Each row is a point on a tangle of strands that fork and nearly touch. The rows are in no order.
In the rows, zero is written as 128.
Points whose rows are less than 122 apart are linked; no others are. Some points are linked to none.
zas: [100 153 126 154  97 126 121 137 147 145 144 125  90 102  68 126 114 121
 120  98  87 145 136 134 145  96]
godo: [169 128 125  85 155 114 140 148 169 105  74  95 122 157 138 170 132 107
 119 158 123 148 103 123 102 111]
vep: [175 124 146 118 142 131 108  75  52 102 120 135 120 147 157 104 174 153
  83  93 167 117 154 115 104 143]
Dif: [107 106 138 178 139 117 143  93  69 175 136 134  86 112 102 105  81 139
  95 105 123 152 149 145 143 151]
guse: [ 56 138 111 203 131 113 143 106  99 217 122 125 117 139 107 103  87 125
 150  98 149 131 151  91 171 169]
Dafu: [ 80  99 115 131 132  89 146 148 153 153  83  98  66 131 139 134 108 100
 131 159  97 160 129 116 129 107]
gamaz: [140 134 123  87 148 173  92 138 136  88 149 116 178 121 159 144 154 113
 137 152 148 103 102 121 113 118]
lol: [142  74 128 133 105 103 158 195 145  94  81 120  78 115 159 122 163 123
 114 163  81 173 121 145  76 114]
lazon: [ 27 128  95 214 106 117 146 141 159 191 119 110 106 133 100 123  97 130
 151  93 137 145 135 109 174 122]
Sol: [186 153 111  83 117 155 147 178 170  41 139 145 183 120 129 135 123 110
 141 188  91 103 104 125 128 150]
zuno: [157  81 170 103 135 111 169  75  85 131 103 169 136 125 126 119  81 132
 110 141  99 166 129 162 138 162]
Bef: [ 99 154 106  84 128 125  94 153 114 108 164  68 157 123 114 119 143  90
 145 153  88  93 133  93 125 158]
fofo: [ 94 145 131 153 130 121 111 140 137 188 161 106 123 129  91 138 173 126
 141  73 134  88 135 124 137 115]
kote: [152 157 119 111 143 151  83 131 125 131 188 112 180 149 104 134 133 171
 118 109 155  50 116 132 132 139]
Lolot: [109 120 138  99 120 155 113 176 149  90  95  68 127 112 177 131 171 156
 122 136 106  84 130 119  96 112]
Kem: [174 117 122 123 138 151 177  88 165 105  97 198 164 169 162 115  66 112
 154 207 180 154 114 142 125 138]
fisez: [ 98 133  91 154  89  87 116 204 139 118 129  54  96 113 133 114 197 141
 145 107 105  67 137  93 122 141]
Biv: [165 131 119 127 128 163 100  73 147  96 127 121 146 141 103 138  82 139
 122 146 165 103 106 153 128  84]
sisi: [ 84 163  40 194 119  90 123 186 123 144 186  87 106 118 129 112 186 136
 162 130 143 112 127 117 145 102]
pozem: [138  92 164  96 136 117 188 105 157 137 101 191 131 134 129 146  85  94
 138 167  87 171 118 142 114 149]
devi: [164 165 124 101 133 138  85 102  55 109 171 117 170 131 142  99 151 120
 128 123 116  93 141 102 110 177]
kaz: [102 102 136 102 134 107 126 133 178 139  72 103  92 115 145 146  98 122
 126 132 118 106 123 121 157 107]
vubo: [161 138  90 143 113 170  92 110 173 100 180 107 155 148 112 140 114 183
 126 151 155  77  97 137 149  67]
Kole: [145 121 162  95 127 155 165 122 195  67  86 179 142 134 141 151  72 150
 126 174 127 142  93 156 154 108]
tulu: [181 121 130 115 158 157 128  46 110 101 126 175 164 140 173 102 122 136
 125 144 201 157 125 139 125 111]
loret: [128 165  84 187  99 123 115 123  68 165 184 120 105 101 121 103 153 136
 121  72 123 141 153 142 118 112]
Gel: [ 81 124 144 174 114 100 131 111  52 169 142 112 120 127  88 116  65 105
 160 163 103 125 156  86 150 185]
fid: [115 100 152 126 131 103 170 124 146 151 134 162 102 120  94 137  93 104
 128 159  60 191 117 154 123 114]
keko: [ 86 151  66 182 128 100 133 188 132 140 136  61  84 112 124 139 161 140
 148 130 115 157 121 127 136  86]
mema: [152  80 155 130 131 121 142  85  58 148 124 137 108  97 135 113 130 141
  85  94 116 142 135 157 139 139]
tagif: [154  95 154  94 114 144 187 159 203  97  71 176 129 124 157 151 109 100
 121 164 115 157 116 147 128 138]
Zem: [208 135 102 154 112 189 162 103 169 101 129 197 163 138 153 117  84 141
 148 180 165 164 113 168 132  92]
Gudeb: [138 146 103 142 131 122  88 104 103 175 148 142  80 108 139 102 169  98
 144  93 130 146 161 130 118 115]
nili: [121 152 119 100 113 144  91 115  86 128 179 110 147 110 120 122 168  93
 142 102  87 107 137 118 116 138]
bipuz: [122 110 153 119 150 164 150  91 171 114 103 151 137 133 165 133  89 129
 111 180 149  94 105 134 147 122]
lonur: [130 161 117 105 164 110  84 122 137 132 135 104 128 142 133 125 193 105
 149 116 175  96 139  94 126 123]
zozub: [213 137 133  96 115 173 156 127 154  80 129 188 186 141 128 159 108 124
 123 153 142 159 106 180 126 125]
Fom: [117 121 135 117 180  96 118  85 124 149  88 138 112 118 145 127  95  85
 162 127 125 175 150 133 108 140]
lida: [170 129 109 108 156 157 124 131 174  71 114 136 158 139 185 143 138 123
 139 169 184 150 100 142 119 102]
sika: [189 108 103  90 138 145 137 177 168  51  92 115 143 156 147 174 122 126
 122 184 134 138  88 151 112 113]
lon: [ 99 140 156 107  97 131 102 169 162  90 124 121  95  99  77 145 134 120
 124 126  68 138 131 118 134  84]
bufis: [ 77 101 176 120 130 128 115  84 117 157 132 154 131 117 107 103  57 166
 107 106 117  95 143 125 165 141]
Bar: [195 166 128 117 162 127  80  70  74 105 148 116 149 141 127 124 162 142
 110 119 174 115 130 121 128 141]
Pora: [112 117 168 120  97 138 117 122  98 168 157 139 123 120  84 113 133 193
  64  61 130  99 151 120 143 124]
mebu: [116 161 118 123 137 139  99 106 157 164 130  89 179 157 110 144 120 176
 142  86 176  75 123 131 138  95]
fader: [197 111 160  88 125 151 156 107 112 108 113 177 160 114 119 144 115 138
 103 121 112 162 119 180 126 141]
Did: [ 57 123 163 131 125 115 145 113 120 160 120 121 109 117  96 117  62 110
 143 173  81 129 136  99 137 147]
Dedib: [126 126 117 125 148 104 131 147 143 140 118  91  88 128 139 159 151  83
 122 137 112 177 114 132 110 106]
nas: [ 72 129 131 155  89 105 127 204 172 129 135  78  73 112 125 133 174 173
 123 105  87  96 128 119 133 105]
tudig: [121 123 148 134  90 122 126 160  65 165 198 117 140 148  92 118 168 169
  98  41 128  79 142 122 121 151]
Muk: [178 132 145 103 144 130 119 128  90  83 164 146 174 108 143 137 162  69
 146 143  91 147 114 135  88 166]
Bufu: [110 122 152 180  88 105 144 140 106 194 128 142 143 157  60 118 115 180
 115  19 165  96 145 126 129 161]
Lisus: [ 50 124 117 172 111 105 146 144 160 174 116 105  71 110 110 131  87 133
 132 126  93 157 123 113 165  99]
lova: [119 119 161 130 149 103 129  81  54 155 125 144 121 136 135 111  67  98
 148 180 109 137 148 102 112 195]
zer: [122 136 110 164 131 131 145  89 106 182 147 161  79 109 148 104 132 103
 129 139 114 193 140 150 105  99]
Bipel: [142 115 132  92 115 168 127 176 155  50 112  96 168 110 177 136 178 133
 126 169 138  90 110 111 120 129]
telot: [ 93 104 146 133 117 145 141 175 158 129 102  93  72 108 170 127 178 156
 115 132  87 117 125 120 121  99]
Tuk: [136  92 145 144 137 108 133  96  53 150 110 119 108 140 139 105 150 157
  75  65 160 108 160 112 120 136]
pumu: [156 169 132  88 169  90  85 111 150  86 123 114 109 142 167 150 189  96
 147 141 158 166 119  89 122 124]
venu: [145 138 161  78 118 157 125 180 154  44 135 150 159 111  90 159 130 116
 127 155  79 131 105 135 134 140]
fer: [128 135 155 112 111 113 107 163 119 167 194 125 185 157  73 132 145 160
 112  70 146  50 124 118 118 153]
vuk: [102 134  95 206 103 113 132 105  72 194 139 130  79 123 116  91 120 158
 115  62 140 147 163 148 137 130]
Lapaf: [138 138 136 101 142 128 103 102 131 127 110 110 144 120  91 157  93 122
 115 104 131 126 119 156 137 110]
rafal: [ 77 157  34 203  73 103 135 173 143 141 197 111 122 119  96 133 154 155
 146 101 160 118 123 140 173  87]
Dor: [ 60 121 181 147  90 126 124 100 100 173 134 148 108 142  71 112  79 192
  83  57 121 115 157 120 172 132]
kugi: [194 153 133 100 135 160 139 141 132  64 130 172 175 137 164 139 182  65
 152 153 132 159 115 131 102 168]
buga: [153 124 138 121 155 115 119  58  95 161 110 118 151 139 122 113  99 182
 109 103 181  98 144 143 154 127]
goral: [172 109 125 103 108 124 138 196 128  63  85 125 111 120 192 121 188  91
 127 164  98 139 123 113  76 150]
nom: [127 104 149 120 119 135 153 180 176 104 110 166 107  80 154 143 133 100
 123 151  82 177 122 144  92 116]
subo: [170 132 136 112 181 126 162  96 159 118  84 197 148 154 176 137 122  93
 150 174 178 178 126 127 111 154]
ruk: [ 90 117 141 137 188 129  97 100 140 145 108 137 117 109 160 120 135 101
 129 125 150 131 136 122 118 124]
Kibag: [161 122 146 101 115 195  98 113  97 102 180 142 177 134 116 126 133 176
  89 111 153  83 121 143 128 132]
Zib: [ 85 122 130 112 141 100 135  95 164 178  81  99 114 137 107 131  91 116
 137 149 144  82 141  95 162 125]
lat: [172 137 119  82 127 136 155 181 154  59  82 141 151 152 191 143 182  88
 171 160 123 152 114 136  76 159]
Borug: [180 133 101 108 134 209 100 118 114  89 176 146 182 136 157 117 123 148
 123 137 167 121 109 154 141 122]
munez: [ 66 105 145 148 110 109 167 127 138 143 146 163  89 124 110 119  62 109
 160 204  62 174 129 120 125 140]
Pifor: [208 110 145 101 141 129 143  61  68  99  95 168 137 155 150 105 131 129
 102 133 166 166 146 139 101 138]
Tar: [ 56 144  80 209  78 120 144 180 167 161 145 117  92 131  87 140 141 147
 152  66 136 120 120 132 165 101]
fevas: [131 125 136 108 165 104 120  68 125 132  91 125 156 143 132 139  52 118
 140 150 143 140 127 133 123 145]
zibo: [119 130 132  88 119 130 114 183 126  74 137  95 141 103 104 135 152  95
 138 152  61 115 122 113 107 132]
fibi: [115 138 101 124 138  88 101 188 137 141 139  75 124 144 143 126 207 119
 153 106 150  61 132  80 127 144]
puv: [ 89 160  72 192 149  91 127 135 132 191 135  99  95 117 133 120 146 129
 157 107 145 183 145 113 143  95]
kame: [ 79 135 135 175 148 113 120 111 105 212 112 131 129 138  91 119 107 142
 113  55 172  99 154 127 146 163]

A fork is a point with three links. Follow the links from the first point to the second and name the forks in between, in order.
lat, sika | tagif > pozem > zuno > mema > vep > zibo > Lisus > Dafu
Kibag, lat | gamaz > Dafu > Lisus > zibo > vep > mema > zuno > pozem > tagif
loret, venu | mema > vep > zibo
Sol, sika | zibo > Lisus > Dafu
fid, lon | pozem > zuno > mema > vep > zibo
lon, fid | zibo > vep > mema > zuno > pozem
fibi, zozub | gamaz > Dafu > Lisus > zibo > vep > mema > zuno
zozub, lida | zuno > mema > vep > zibo > Lisus > Dafu
godo, kugi | Dafu > Lisus > zibo > vep > mema > zuno > pozem > tagif
Borug, munez | gamaz > Dafu > Lisus > zibo > vep > mema > zuno > pozem

Name the points in between on the shortest way along the links from the first point to the second, in order.
mema, Dedib | Tuk > vep > Bar > devi > nili > Bef > zibo > lon > zas > Lisus > Dafu
bufis, Kole | Dor > Pora > tudig > fer > kote > Kibag > Borug > gamaz > lida > sika > godo > Dedib > Dafu > Lisus > zas > lon > zibo > Bef > nili > devi > Bar > vep > Tuk > mema > zuno > pozem > tagif
Did, Kem | munez > fid > pozem > zuno > fader > zozub > Zem
puv, godo | keko > sisi > rafal > Tar > lazon > Lisus > Dafu > Dedib
pumu, Sol | lonur > fibi > fisez > nas > telot > Lolot > Bipel > gamaz > lida > sika > godo > Dedib > Dafu > Lisus > zas > lon > zibo > venu
